Points on a hilly landscape, in no order, each with its height.
A ball rolls from a point to whichever of its 2 nearest points has the largest drop for the distance, and stops where none of them is lower. Distance is the straight distance between rows; heights are no part of it.
z968 (h 56.0): [129 170  71 146 146  91 136 158 135 166 162 183 156 105  66 172 112 167
 141 106 118 132 127 161 107 135 182  89 122  61 164 109 146 118 173 160
 164 106 129 153 164 157 137 145 169 196 145 124  89 154 142 122 117 140
 114 156 145 180 122 112 113 102  99  91]
z287 (h 17.2): [ 85 157 154  88 139 147  70 120  90  60  89  90 126 156 170  87 142 139
 159 124 111  95 113 122 148 132 112 136 151 217  67 134 116 110  83  73
  98 114 165 108 134 165  95 137 100  91 156 121 185  87 147  96  78  80
 185 170 129 112 120 141 120 102 167 162]
z66 (h 46.8): [109 177 116  98 169 182 112 109 136 101  59  82 100 134 114 124 122 122
 114 131 121 143  67 123  79 135 103 126 183 180  71  75 150 156  92  63
 106 133 136 122 159 129 105 140 131 144  99 133 139 125 137 119 107 194
 148 128 174  99 123 135 111 121 152 165]
z620 (h 62.5): [145 131 121  97 109 153  86 140 144 118 105 122 133 120 166 142 103 107
  66  45 142  79 138 160 139 144 119 150 109  95 128 151 108 110  98  97
  97  96  90 165 141 144 152 125 125 128  91 137 124 143 103 128 144 160
 144 126 139 131 137 118 101 157 141 164]
z364 (h 30.6): [118 120 187  72 142 135 224 134  98 128 127 158 140  78 124 183 161 158
 148 114 133 166 132 152 138 161 113  88 173 134 127 104 168 180 129 103
  66 126 112 113 128 116 114  96 143 138 157 142 140 134 177 191  80 175
 150 137 103 104 187 127 116  83 126 140]
z917 (h 55.1): [146 162  58 182 102 149 132 135 149 165 178 173 120  85 102 132 174 170
 123 142 142  83 123 121 133 108 154 102 129  84 161 132 101 100 134 208
 179 145 139 150 127 115 146 198 152 175 139 153 110 127  90  97 160 109
 108  79 125 146 101 120 141  86 124 133]
z720 (h 42.7): [113 102 120 139 145 131 164 114  93 120 178 160 134  83 111 153 174 133
 134 126 156 169 141 100 125 114 127  90 139  83 158  96 137 147 155 166
 126 161 135 137 111  84 121 121 147 151 146 133 122 153 144 181 151 153
 106 110 115 159 184 119 119 130 141 114]
z783 (h 37.4): [132 122 157 201 133 107 114 119 148 138 135  99  86 158  95  52 124 104
 158 197 114 113 106 118 112 115 150 108 159 141 133 120 125  89 123 147
 150 144 166 130  71 138 136 150 107 127 150 140 120  82 100 102 133  85
 120  83 110 107  96 117 170 126 101 118]
z47 (h 21.8): [106 200 168 111 144 119 144 145 132 161 149 122  95 129 112 158 134 119
 144  97 150 158 127 123 135 152 153 101 159  98 135 108  86 105 182 110
  91 110 107 116 125  72  88 122 203 142 106 102 169 136 156 113 139 118
 153 139  99 182 170 154  93 163 161 101]
z589 (h 35.9): [103  78  66 197 110 194  94 120 160 122 192 113 128 147 146 138 138 114
 102 148 163  89 144 117 123  98  98 117 147 115 155 109  95 112 129 172
 114 169 151 155 129 120 149 192  98 151 109 162 174 136  78  57 142 121
 136  74  87 136 104 179 163 171 158 166]
z189 (h 40.7): [136 146 101 104 104 150 143 180 183 149 130 124 101 138 158 137  90 162
 141 149 114 145 176 121 134 124 134 191 125 139  76 162 120 127 176 179
  86 165 113 103 111 105 116 144 105  93 135  83 168 117 134  81 159 107
  88 106 137 128 110 145 137 114 118 139]
z113 (h 26.8): [102 104 196 161 127 142 113  94 131 103 165 142 123  87 131 135 201  61
 134 121 179  91  71 115 133 120 152 112 136 147 141 107 132 111 112 122
 136 175 177 137 118 143 166 132 129 123 138 209 158 141 146 170 111 118
 147 134  62 127 144 116 124 146 154 142]
z49 (h 30.5): [163 152 154 153 122 110 155 114 161 118 100  74 104 175 148 103  98 131
 141 138 113 146 170  82 130 141 115 124 123 190 135 138 133 107 112 110
 136  73 137 123 125 179 114 114 130  99 112 141 154 121  83  68 118 116
 137 155  85 106 121 105 169 129 115 148]
z233 (h 50.0): [118 144  87 151 141  93 164 123 125 129 159 183 102 147  44 143 130 176
 138 144 120 169 109 135  87 123 148  44 154 116 114  82 166 177 171 129
 206 167 135 129 137  91  97 163 153 139 135 118 136  98 158 133 139 127
  95 173 196 156 107 169 112 130  99 107]
z79 (h 11.9): [127 160  85 147 146 104 107 112 132 122 130 101 129 140 156 121  93  80
  65  79 135 129 124  97 110 136  94 126 106  85 155 121  82 123 136 122
 143  68 104 169 150  65 130 135 178 166  51 112 156 154 118  67 168 139
 157 130 121 151 155 131 149 203 149 133]
z992 (h 30.8): [166 157 133  69  86 134 115 170 128 100 138 144 160 126 159 146  94 153
 109 124 126  96 153 209 175 171  92 182 100 146  76 193  96 138  92 112
  87 116  88 124 121 110 142 121 118 129  83  87 130 100 125 117 112 147
 156 129 142  88  81 163 122 113 125 114]
z805 (h 24.9): [147 157 146  86 173 167 128 117 137 114 140 153 112 153 112  46 138 127
 116  90 118 192  95 133 123 142 125 106 151 152  74  65 165 152 106 110
 154 166 122 153 144  87  80 109 123 127 120 145 144 106 149 147 133 135
 153 143 170 185  97 134  87 157 126  98]
z825 (h 21.2): [153 111 168 101 134 165 135 124 147 110 112 139 110 202 122  83 128 119
 110  78 134 174 148 136 156 157 124  91 131 159  99  96 121 145 123  75
 123 130  83 153 153 131 104 102 121  79  92 169 167  98 118 123 116 109
 177 185 133 180 108 156  97 195 127 108]
z328 (h 27.9): [108 109 141 180 141  82  92 104  72 120 135 121 112  69 140  61 151  95
 129 168 100  86  43  99 121  97 112 103 119 100 158 124 102 116 121 159
 167 113 166 141 107  74 156 133 110 187 129 134 134 127 144 138 139  99
 149  95 130  90 142 127 174 149 131 145]
z994 (h 10.9): [134 142 150  99 115 104 141 143 136 113 179 166 126 147 116 144 135 157
 193 127 152 116 156 144 118 120 171 133 166 175  80 156 167 112 134 138
 131 182 192 101 112 178  83 149 110 107 204 117 151  98 148 153 101 104
  89 185 126 137 112 135 118  75 108 104]
z80 (h 8.7): [115  63 147  91  88 193 114 116  84 104 202 157 104 164 153 147 139 103
 139 113 212 125 155 149 138 101 125 132 147 126 133 135  74  98 105 109
  72 183 159 129  46 128 103 140  91 104 103 108 151  89 121 163  96 113
 116 131 103 162 128 185 110 171 160 102]
z631 (h 46.7): [100 143 141 142 150 125 145 105 111 122 149 162  97 128  83 132 157 143
 175 137 154 154  79 108  94 112 171  72 163 132 131  90 158 126 126 106
 171 155 173  87 147 132  90 156 155 145 151 149 134 124 165 158  90 110
 114 150 129 182 111 153 103 126 142 105]
z164 (h 34.1): [124 108  90 160 108 183 162 147 159 139 105 128  80 132 100 130 124 153
 128 185  95 123 101 100 106 146 117 102 140 154 117 119  75 152 134 132
 138 148 115  87 111 122 152 179  92 116  87 160 156  91 108  68 104 132
 149  88  92 118  89 185 193 104 122 165]
z84 (h 50.1): [124  93 111 154 158  81 160 113 129 125 142 140 149 138  90 115 105 116
 169 165 124 172 115  93  77  97 138 123 119 158 134  95 175 141 168 160
 184 149 184 113 133 147 107 134 111 148 135 134 142 149 144 120 107 125
  76 148 124 136 119 143 160 146 116 111]
z322 (h 66.6): [159 143 128 133  79  92 100 138 181 125 170 169 184  97 153 189 150 142
 110  76 148  74 175 156 202 127 143 157  77 108 145 193 116  95 149 152
 122  93  93 146 166 140 156 113 141 128 130 117 117 183 106 109 148  86
 139 135 120 130 103 106 103 113 120 103]
z745 (h 23.0): [114 160 128 168 136 109 113 114 107 137  80  97  90  68 134  93 170 143
  92 137  86  90  74  81 123 139 109  98 110 111 156 140  99 129 108 132
 149  82 106 126 150  90 174 140 154 167 121 141  98 136 121 119 157 123
 171  94 122 101 149  80 143  99 129 197]
z51 (h 63.4): [164 142 131 158 125  77 139 125 154 170 204 183 174 103 100 157 100 116
 169 136 137 122 136 157 129 136 120 138 150 101 147 139 138  97 136 190
 159  97 149 143 125 100 138 107 142 181  98 117 109 170 109 117 132 133
  99  79 109  97 101 130 145 124 108  64]
z683 (h 32.2): [138  86  95 202 120 154 101 113 200 119 152 106 115 174 122 115 148 146
 106 159 136  93 169 108 140  87 107 107 123 152 142 144 131 117 123 151
 135 127 113 165 148 150 118 165  94  95 139 171 162 131  52  56 147  73
 123 105 146 133  75 142 117 169 117 163]
z272 (h 45.9): [ 95 152 145 117 183 100 133 116 105 142 125 117 124  89 113 139 133  95
 131  99 137 173  99 129  87 119 141 138 152  73 150  84 159 129 166 133
 109 132 133 131 136  99 108  94 175 168 145  97 108 173 169 175 154 161
  90 119 159 152 186  85 102 154 150 116]
z883 (h 58.8): [128 150  80 116 129  84  93 139  97 100  75  69 137 134 173 111  76 112
 107 130 105 119 165 111 104 118 126 188  97 118 117 152 127 128 142 140
 124  91 158 139 118 146 122 129 127 136 151  60 109 128 125  89 167 146
 103 161 154  82 169  87 165 117 118 167]
z670 (h 59.1): [ 75  74 106 105 115 132 112 139  53 115  65 104 156 101 156 196 156 188
 114 160 117  86 153 125 147 106 117 134 109 140 158 160 127 153  92  93
 100 104 124  96 150 190 137 143 101 108 177 122  92 121 136 168  91 129
 141 150 137 114 164 154 112  77 142 175]
z727 (h 34.7): [164  86 134  96 109  87 173  96 160 140 177 156 131 154 118 170  89 150
 181 145 146 146 175 135 119 108 113 158 127 169 147 152 198 142 125 131
 160 109 175  86 113 170  72 100  83 103 141 102 110 140 106 179 110 145
  36 142 147  98 106 126 118 120 107 110]
z333 (h 64.4): [139 132  75  90 108 127  84 162 135 140 139 158 214  98 167 179  95 141
  96  58 110  78 160 192 170 157 137 182 104  78 130 162 149 106 101 142
  94  66 104 165 181 176 163 104 125 172 115 123  81 177 118 127 109 158
 156 121 126 123 103 117 126 107 123 117]
z846 (h 61.1): [140 137 169 139 129  83 129 140 162 147 189 200 157 122  99 159 104 100
 183 122 143 125 104 173 148 152 156 123 148 133 120 130 119 101 139 121
 143 114 127 110 149 139 133 103 131 140  95 141 154 150 152 133  89  78
 154 130  97 147  58 175 120 154 127  55]
z914 (h 26.2): [148 121 151 151 142 136 165 131 162 140 142  95 135 192 102 135 120 149
 138 149 132 190 207 107 177 144  98 122 146 177 153 117 135 114 153 143
 115 108  93 133 152 116  91 102 136  68 143 135 148 140  90  96 137 100
 141 134 108 152 129 146 119 143 107 100]
z131 (h 41.4): [152  88 113 135 157 116 190 130 122 106  70 108 158 177  94 108 106 143
 103 154  86 199 151 121 130 148 117  95 105 170 112 103 190 198 128 112
 168 144  98 139 157 161 136 104 103  93 129 153  96 127 124 149 121 156
 124 178 159 124 141 121 141 112  73 110]
z92 (h 23.6): [105 102  98 162 158 177 114  77 145 131  76  66 128 128 115 116 153 147
 102 170 125 131  69  43  70  59  90 130 109 181 138  85 185 144  76 123
 190 138 151 108 178 148 130 155 114 124 115 166 111 155 106 141 119 168
 100  82 156 126 102 120 130 130 166 181]
z594 (h 18.4): [112  97  72 163 166 130 139 102 117 133 104  64 170 120 118 116 139 160
 101 144 102 164 146  54  88  64 103 109 110 133 177  93 212 151 137 170
 171 110 143 158 174 142 128 138 124 151 168 146  95 185  91 127 141 168
 100 114 145 143 164  87 132 108 122 182]
z675 (h 48.9): [103 201 132  97 169 180 124 135 145 127  24  64 145 156 134 143 116  74
 104 111 138 142  93 135  88 173 137 167 147 162  82  99 105 129 111  56
  87 132 133 104 147 174 137 155 173 131  74 138 141 130 149  81 104 177
 174 162  91 118 164 107 150 117 154 130]
z897 (h 32.6): [126 128 131  97 120 140  81 159 116 125 112 106  95 194 131 142  89 149
 125 154 115 131 155 186 169 152  93 139 146 149  89 135  73 128 102  62
  75  85  82 135 125 124 118 114 110  94  95  83 149  97 114  90 105 101
 165 126 167 111  65 193  93 176 137 125]
z38 (h 41.2): [140 184 181 198 132 166 110  94 178 135 142  85  55 169  90  42 172 115
 125 148 159 124 100  93 116  99 135 106 183 158 110 118 141  81  97 148
 143 183 155 141  85 107 108 151 149 100 152 152 132  78  85 120 173 112
  92  65 151 129 105  86  93 124 122 138]
z671 (h 4.0): [134 166 159 142 127 141 122 164 150 107 142 152 150 141  98 126 162 118
 151 126 150 125 146 161 152 162 182 107 166 163  78 125 141 111 139 126
 113 200 140 135 144 171 129 153 154 107 178 167 136 103 149 120 125 104
 165 175  90 160 120 132 121  74 101  77]
z274 (h 67.5): [134  89 169 123 109 116 105  86  79 105 179 129 196  88 152 152 168 115
 122 137 172  74 141 142 163 103  68 163 119 138 160 163 155 126  87 140
 127  89 167 133 105 107 140  92 106 136 153 111  92 156 101 198 148 173
 104  92 113  55 151 103 106 105 147 118]
z836 (h 44.5): [127 164 161 123 149 169 110  85 154 112  99  74  61 168 112  73 134  81
 131 152 146 152  64 109  86 108 115 122 168 173  86  93 148 132 100 104
 130 173 170 123  94 117  94 139 118 117 112 125 128  92 114 119 138 157
 100 108 173  95 118 109 118 158 144 147]
z955 (h 32.1): [168 117 181 118 139  96 190 133 130 117 173 179 162 142 114  77 134  60
 151  88 145 218 126 113 122 154 146 114 141 127 108  97 150 152 172 166
 146 205 156 154 100  87 112  98 121 135 128 136 144 118 160 162 140 126
 125 180  75 166 175 118 155 166 102  55]
z513 (h 58.6): [120 147 102 121 111 102 100 171 158 142 204 216 183  90  84 202 126 138
 168  85 157 107 128 181 134 146 197 112 148  90 127 126 125 108 168 134
 120 154 126 142 175 161 139 148 154 170 132 135 136 162 174 118 112 114
 159 168 127 192 101 164 101 111 127  70]
z447 (h 47.8): [158 116 127 148 115  96  83 136 177 182 126 139 115 140 149 103  83 102
 120 108 101 104 129 182 144 140 134 152 107  60 144 148 125 100 127 120
 123  64  54 157 110 119 150  58 124 109 112 114  96 147  88 118 161 112
 103  69 167  95  71 105 108 180  98 113]
z596 (h 44.4): [138 102 105 142 149 116 124 139  96 139  61  90 165 155  92  84  92 139
 120 201  65 132 120 179 138 141 120 142 122 135 104 108 159 164  88  99
 145 127  94 138 147 167 158 103 110 121 153 143  56 111 112 148 127 154
 127 110 181  71  93 101 134  89  70 122]
z503 (h 60.6): [154 155  92 124 120 132  87 135 119 121 171 173 158 102 132 129 138 118
  70  22 154 100 148 169 148 147 155 110 111  51 141 141 101  98 127 133
 134 120  94 201 138 116 144 129 177 166 108 142  95 139 122 136 166 159
 144 150 149 172 148 103  89 138 134 113]
z949 (h 12.9): [149 143 146  89 101  96 203 107  84 114  90 123 148  95 156 178 123 130
 117 127 138 154 121  65 111 149  95 134  72 153 142 174 114 181 120 121
 139  91 121  68 133  99 143 145 164 131  66 101 119 140 141 149 112 156
 133 151  81 100 171 129 160 104 146 134]
z205 (h 37.2): [136 124 108 123  99 186 123 163 191 141  97 121 107 120 144 112 108 149
 130 165  84 101 131 142 146 137 108 163 134 146  77 157 114 143 119 145
  78 157  93 123 123 137 159 145  74  94 127 145 163 103 111  98 126 135
 143  81 141  96  74 147 136 102 130 182]
z381 (h 17.9): [115 195  85 151 155 155 128 143  80 139 127  98 114  95 130  86 138 149
  88 100  96 134 132 100 110 144 123 100 149  73 168 113 103  94 115 175
 130  90 116 162 123  92 135 145 174 201 138 120  99 124 111 100 149 168
 156  84  86 149 176  98 160  75 130 151]
z518 (h 26.7): [146 121 153  83 111 180 177 112 129 121 120 168  91  97 139 143 160 167
 138 110 141 135 108 127 111 120 110 104 153 144 117 116 169 174  79 126
 128 161 134 105 110 119 120 128 117 124 129 160 136 114 144 198 112 182
  95 102 145 108 126 116 107  98 151 168]
z843 (h 23.4): [106 105  54 115 133 133 166 145 111 141  88 136 140  80 144 151  99 132
  93 113  87 128 110  97  64 141 151 126  85  74 134 125 125 184 163 146
 139 142 121 122 144 161 162 158 130 166  90 139 118 146 147 124 114 177
 123 134 128 152 160 114 181 123 138 160]
z673 (h 15.6): [113  72 145 116 112 163 127 134  96 121 156 144 114 176 136 161 132 130
 135  97 171 128 173 143 163 127 152  90 127 127 155 116  95 107 148  99
  88 122 114 139 116 146 113 124 108  80 113 154 163  95 141 121  89  85
 161 180  80 195 150 182 112 166 141 109]
z312 (h 18.0): [128 116 152 109 125 112 178  99  68 131  58 117 145  91 146 156 125 122
  89  93 116 140 104  87 110 151 122  98  81 124 184 145 122 167  88  84
 138  72  93 103 148 155 170 109 156 138  74 160  91 160 139 190  99 170
 174 153  88 144 190 104 153 125 135 164]
z523 (h 53.3): [101  80 139 120 162 114  93 123 130 114 129 120 142 126 149  86 100  48
 150 122 107 142  80 139  99 102 157 150 117 115 128  90 152 121 170 145
 114 170 178 138 109 157 136  87  81 146 144 128 154 149 166 125 108 117
 117 149 119 143 133 130 141 180 143 118]
z271 (h 16.8): [124 203 130 114 145 110 117 120 158 112 160 158 119 106 126 136 117 107
 112  72 144 138  87 121  93 138 121 101 154 111 111 105 116 131 148 138
 129 115 133 152 142  58 102 136 171 195  68 103 176 159 144  90 145 143
 144 135 133 141 129 143 116 179 167 114]
z815 (h 18.6): [113 103  58 111 106 139 162 130  97 114  69  82 116 128 172 169 105 175
  86 135 113 153 157  53 106 119  98 138  73 132 150 149  90 176 133 127
 134  98 106  85 151 132 127 172 127 110  81  96 123 129 121  96 126 151
 118 140 123 130 152 158 165 126 147 171]
z996 (h 11.0): [126 175 164 100 157 123  98 138 109  84  78 111 127 123 146  70 156 129
 125 113 102 131 104 138 139 144 142 127 147 163  74 130 144 127 117  98
 107 149 126 138 146 143 116 125 142 116 190 134 134 111 164 132 127 115
 176 190 158 131 144 101 106  92 119 139]
z936 (h 52.7): [154  95  50 150 102 163 134 160 155 175 170 168 122 132 108 117  94 154
 114 133 114 118 146 150 128 131 151 119 111  64 135 123 101 115 137 183
 165 164 107 158 102 118 155 173 105 146  90 133  96 103  86  90 148 125
  97  81 142 151  80 160 169 132  95 104]
z152 (h 36.4): [144 144 187  81 131  93 155 149  98 126 116 146 127 115 159  75 128  59
 138  96 123 161 125 149 144 147 156 173 119 107 102 137 122 114 163 141
  87 151 140 144  73 104 126  75 122 128 151 106 118 108 164 177 139 137
 130 157  82 124 197  90 145 132 102  83]
z227 (h 38.3): [156 108 131  76 122  95 174 109 118 111  87 134 140 169 125 150  96 162
 144 135 108 166 153 142 135 125 116 132 102 183 112 141 183 198  93  87
 152 106 121  93 153 174 101  88  93  83 127 116 107 126 136 183  91 149
  88 193 181 101 110 133  94 125 110 108]
z831 (h 57.9): [121 155 100 162 109 114  65 134 112 142 179 160 129  87 104 123 166 138
 121 129 141  65 110 163 161 108 162 105 121  58 161 147  84  71 126 149
 146 111 116 159 136 111 145 155 174 161 160 122  86 127 116 136 159  80
 137 118 157 151 107 120  84 116 112  97]
z676 (h 22.9): [124 138 129 112 163 109 148 117  44 122  88 126 132 127 127  88 140 118
  87 107 111 182  88  87 131 153 104 100  87  97 149 102  88 141 109  77
 157  86  78 134 152  66 153 105 175 141  73 117  93 128 147 161 142 138
 196 143 129 179 168 121 131 161 129 116]
z562 (h 20.7): [ 90  79 104 107 115 138  76 133 103 109 160 155 146 120 149 149 135 177
 149 151 126  98 127 150 166 105 118 147 122 131 126 155 115 117 114 125
 114 141 133 106 135 135 123 136  90  97 169 107 136 124 156 144 106  70
 115 129 176 140  66 184  93 125 140 129]
z85 (h 14.9): [ 98 103 136 107 124 180  75 107  79 122 157 140  92 115 167  99 140 116
 131 112 157  98  90 126 121  91 132 157 138 103 143 131  99  81  84 113
 114 135 157 109 101 132  98 133  98 136 143 125 130 115 129 168 108 101
 131 113 133 161 109 145 101 147 154 123]
z578 (h 27.5): [154 104  95 138 101 103 192 137 192 186 138 164 142  94 110 211  84 108
 123  95 125 128 121 105  70 146 152 125  93  75 159 128 121 155 187 168
 142 125 101 119 132 145 170 147 148 163  51 141 127 173 126 120 108 157
 101  98  84 149 156 106 186 142 125 125]
z342 (h 56.1): [122 124 126 138 128  77  86 122 130  91 103 110 109 135 154  97 110  86
 113 121 115 107 113 122 116  98 149 144  99 116 120 141 119 119 164 125
 149 131 157 134 111 132 130 135 119 125 135 101 151 129 145  87 162  88
 111 176 157 119 123 117 133 173 127 137]
z768 (h 61.7): [116 111 116  98 105 117 122 122  55 141 102 119 130  88 180 113 107 164
 131 161  92  75 114 139 128 117 108 152 102 115 153 160 115 129  84 120
 133  73 137 100  99 135 141 111  88 149 149 103  93 113 132 164  93 141
 138  94 130  68 123 121 157  89 142 169]
z702 (h 69.4): [124 100 155 120  98 124  58  76 106 126 119  92 137 114 172 129 146  77
 102 106 182  67 104 120 122  88 124 186  97 111 155 172 119 100  90  92
 129  89 144 125 108 137 132  97 130 116 133 119  74 147 105 182 177 156
  92  97 147  84 149  71 104 140 152 134]
z169 (h 22.8): [152 141 122 132 111 156 203 134 124 163 116 157  88 121  88 129 146 155
 147 163 129 130 106 140  94 142 145 105 156 122 106 135 144 157 106 136
 169 188 142  93  89 122 134 152 128 123 151 141  77  69 121 191 132 168
  90  94 147  95 127 113 153  46  93 127]
z842 (h 39.2): [107  57  75 143 115 184 128 123 109 131 197 157 130  93 159 155 149 150
 116 122 163 110 157 117 137  90 106 121 127  60 173 119 104 130 132 180
 106 166 127 154 112  99 133 145 105 146 127 152 135 139 116 137 136 134
 111  70 112 164 142 161 131 152 153 156]
z570 (h 30.7): [164 108 152 147 124 138 168 120 187 178 128 113 126 173  95 157 113 156
 166 144 142 156 201 125 148 115 151 146 133 145 174 123 186  95 117 141
 141 112 112 104 140 179  93  78 138  86 168 142  89 153  83 157 128 123
  75 105 122 144 108  95  93 112  86  95]
z759 (h 30.9): [111 136 113 157 167 159 147 154 106 147 100 108  76 195 105  61 104 149
 132 172  61 183 112 118 124 159 108  93 152 134 118  67  92 129 148  92
 125 118  93 122 125  97 120 123 103 124  99 130 156  85 126  70 105 110
 181 102 106 150 107 174 174 149 125 129]
z591 (h 61.5): [141 137  50 136 131  50 117 124 105  98 113 113 181 125 127 152  96 157
  99 145  92 153 179 117 131 122 111 157  68 133 108 155 150 161 165 156
 182 113 126 141 161 103 121 136 153 130 122  55  93 157 123  86 169 127
  96 176 186 104 120 127 142 110  95 110]
z698 (h 23.5): [ 88 148 157  80 116 145 116 150  62 126 104 107  70 164 188 108 122 188
 160 130 106 103 153 128 154 139 110 124 149 160 122 146  78  89 101  92
  61  93 115 103  81 135  94 121 104 102 167  81 173  74 146 103  73  67
 154 138 125 131 139 149 115 122 161 187]
z194 (h 69.0): [150 159 197 149 114 103  96 125 205 101 112 116 160  98 137 150 163  84
 121 114 146  92 145 115 160 142 123 172  92 154 111 179 141 128 133 132
 112 123 111 123 162 126 162 110 147  91 143 140 142 175 126 130 177 108
 140 130 120  90 123  85  93 132 133 125]
z551 (h 27.0): [104 166 100 136 183 126 121 144  64 135  91  74 132 167 109  62 127 128
 111 155  77 208 122  98 140 161  90 133 127 113 129  72  87 119 143 100
 125 111  81 144 164  61 140 117 180 128 120  95 122 125 152  89 136 108
 199 125 124 174 161 144 148 148 135 104]
z822 (h 71.2): [160 132 191 154  91 111  78  82 176 100 146 133 128  94 153 127 196  81
  96  83 184  36 106 129 160 102 130 128 102 152 133 190 125 112  97 124
 159 127 152 148 106 146 156 134 140 109 135 165 125 141  87 161 187 118
 105 144 146  71 128  57  87 130 138 149]
z880 (h 26.9): [122 159 171  91 129 142 208 156 117 162 124 127 115 124 118 204 128 152
 143 129 143 167 159 120 133 179 129 101 158 145 152 123  99 140 164  97
  73  91  84  97 130 105 107 118 183 119 100 124 150 123 152 114  90 143
 162 132  54 138 201 154 134 103 140 111]
z60 (h 28.6): [115 174 135  88 116 108  95 164  68 141  75 104  78 169 149 141 109 168
 140 129 117 118 148 165 155 154 127 170 134 135 115 142  78  77  88  44
  79  69  91  94 114 160 103 103 176 112 146  73 105 101 130 119 103  99
 147 128 148 124 111 144  84 124 137 143]
z97 (h 53.1): [120  40 152 144 124  79 136  98 132 131 179 147 168  93 143 126 135 110
 182 181 124 105 109 111 113  88 120 136 111 159 153 135 170 147 159 153
 173 143 217 100 110 165 143 123  50 136 163 159 164 164 149 167 103 116
  88 131 104  88 126 134 168 131 135 139]
z667 (h 44.3): [ 97 153  81 102 126 193 119 189 158 155  94  82 100 158 144 158  94 111
 141 145 126 138 166 143 112 135 170 176 148 123  89 134  84 103 169 137
  49 169 144  99  87 157 122 179 118 101 119 101 161  92 153  54 130 132
 112 127  90 144 160 149 170 101 141 143]
z724 (h 56.2): [ 70  37 142 120 142 110 136 107  86 117  89  88 169 106 139 168 140 117
 161 177 117 129 115 107 116  87 131 153 114 157 155 119 171 166 148 109
 115 146 157  75 142 197 142  99  76  97 176 138 117 158 164 180  92 128
 110 156 108 107 162 124 143 120 143 148]
z547 (h 40.8): [136 131 205 145 140  87 136 133 170 156 124 147  77  96 120  55 145  68
 147 129 104 141  86 141 132 126 160 134 145  80 119 129 151 122 167 170
 114 153 118 138  85  72 141  76 117 134 167 118 127 127 160 170 168 109
  98  91 132  85 149  73 120 142 103 108]
z993 (h 34.0): [156 181 187 144 143  96 148 121 164 152 108  74 100 160 109  92  86  94
 190 190 125 134 113 125  97 150 143 144 170 176 113 113 137 104 120 118
 125 107 172  95  90 154 116 112 136 143 129 136 129 108 112 105 111 138
 126 101  85  67 122  99 171 107 104 113]
z826 (h 27.8): [101 105 115 165 157 191  82  97 179 103 102  85  89 148 128 100 172 136
 119 128 131 122 117  62 108  71 104 126 137 184 128  97 156 125 108 121
 144 150 147 136 172 157 106 145 102  95 147 169 174 139 106 101 123 111
 109 119 156 161 104 135  95 158 159 201]
z654 (h 28.4): [168 143 162 145 153 115 163 120 187 120 172 178 157 142  76 105 143  93
 122  92 147 185 126 153 123 149 126  85 154 148 105  85 191 158 147 149
 177 182 137 172 145  94 114 109 153 130 121 162 138 143 136 147 157 147
 113 162 140 150 118 123 104 162 107  75]
z11 (h 26.6): [150 112 110  88  61  93  92 142 115 103 161 177 171 121 128 196 121 191
 124 147 158  82 172 185 187 131 101 175  85 149  96 202 119 151 102 133
 133 140 112 110 134 123 140 148 108 117 126  65  95 116 126 146 120 108
 110 146 191  77  69 163 102  95 124  98]
z516 (h 12.8): [124 119  77 153 162 143 119 125  79  95 117 103 162 113 107  95 161 162
  68 126  85 118 150 105 133 114 117  58 146 102 182  97 145 129 104 146
 154 100 128 202 152 139 153 152 131 169 180 168  84 133  90 118 147 160
 170 130 124 148 173  89 138  69  98 187]
z600 (h 50.4): [187 119  97 151 111 134 155 156 165 186 133 164 151 149 104 116  97 161
 121 116 104 145 161 166 155 166 148 136  98  81 136 130 141 127 111 160
 178 104  71 148 136 137 161 106 132 116 102 142  69 132  86 125 154 141
 101  88 165 131  64  94 130 117  74  71]
z636 (h 47.2): [ 91 148 150 104 154 201 115 156 130 124  73  42 130 165 167 104 106  63
 140 134 140 147 133 133 123 142 117 197 156 165  95 105 106 108 130 108
  45 166 168 106 111 146 132 130 113  79 108 128 178 109 142  81 114 138
 162 130  58 113 179 128 178 126 170 132]
z87 (h 21.7): [118 114 199 126 113 154 105 115 157  88 146 138 133 135 155 124 171  86
 140  91 164 101 118 127 181 132 133 128 129 166 129 153  97 104 112 109
  93 132 123 128 143 129 127 111 123  79 129 187 189 132 152 131 102  63
 186 153  63 161 121 146  99 162 165 128]
z495 (h 65.6): [148  98 131 117  87 102 146 109 108 132 192 162 181  76 159 158 115 139
 119 118 161  97 156 134 150 123  85 163  85 104 159 183 109 116 119 178
 134  80 129 128 102  81 133 117 116 157  99 107 107 148 113 144 138 147
 119  91  86  91 141 134 159 129 132 116]
z404 (h 17.4): [113 135 140 122  87 144 143 141 139 123 141 160  78 140 105 164 154 170
 164 178 150  92 141 144 114 121 146 128 171 150  74 164 116 136 133 140
 113 201 151  80  82 129 115 188 112  91 178  93 147  66 130 152 133 102
  80 116 163  97 103 139 112  74 116 142]
z563 (h 44.6): [130  99 190 133 112  75 114 130 162 165 105 117  83 127 147 116  96  79
 156 159  91 116 103 181 148 137 136 148 129  98 130 149 123 128 156 100
  85  94  83 123  79  90 142  37  96 100 143  94 132 137 145 148 140  94
 108  89 153  67 118 109 108 175 117 137]
z695 (h 53.2): [121 147  44 151 140  85 127 133 122 125 151 137 158 116  69 178 129 157
 104 134 125 143 145 129 106 121 137  78 110  89 138 109 126 159 210 148
 157 146 113 158 170 107 120 168 169 161 140  95 130 135 141  73 172 139
 114 168 192 163 143 146 114 130 117 115]

For each start below, name the point where the ball stops.
z675: z914
z842: z516
z503: z80
z495: z631
z547: z80
z636: z949
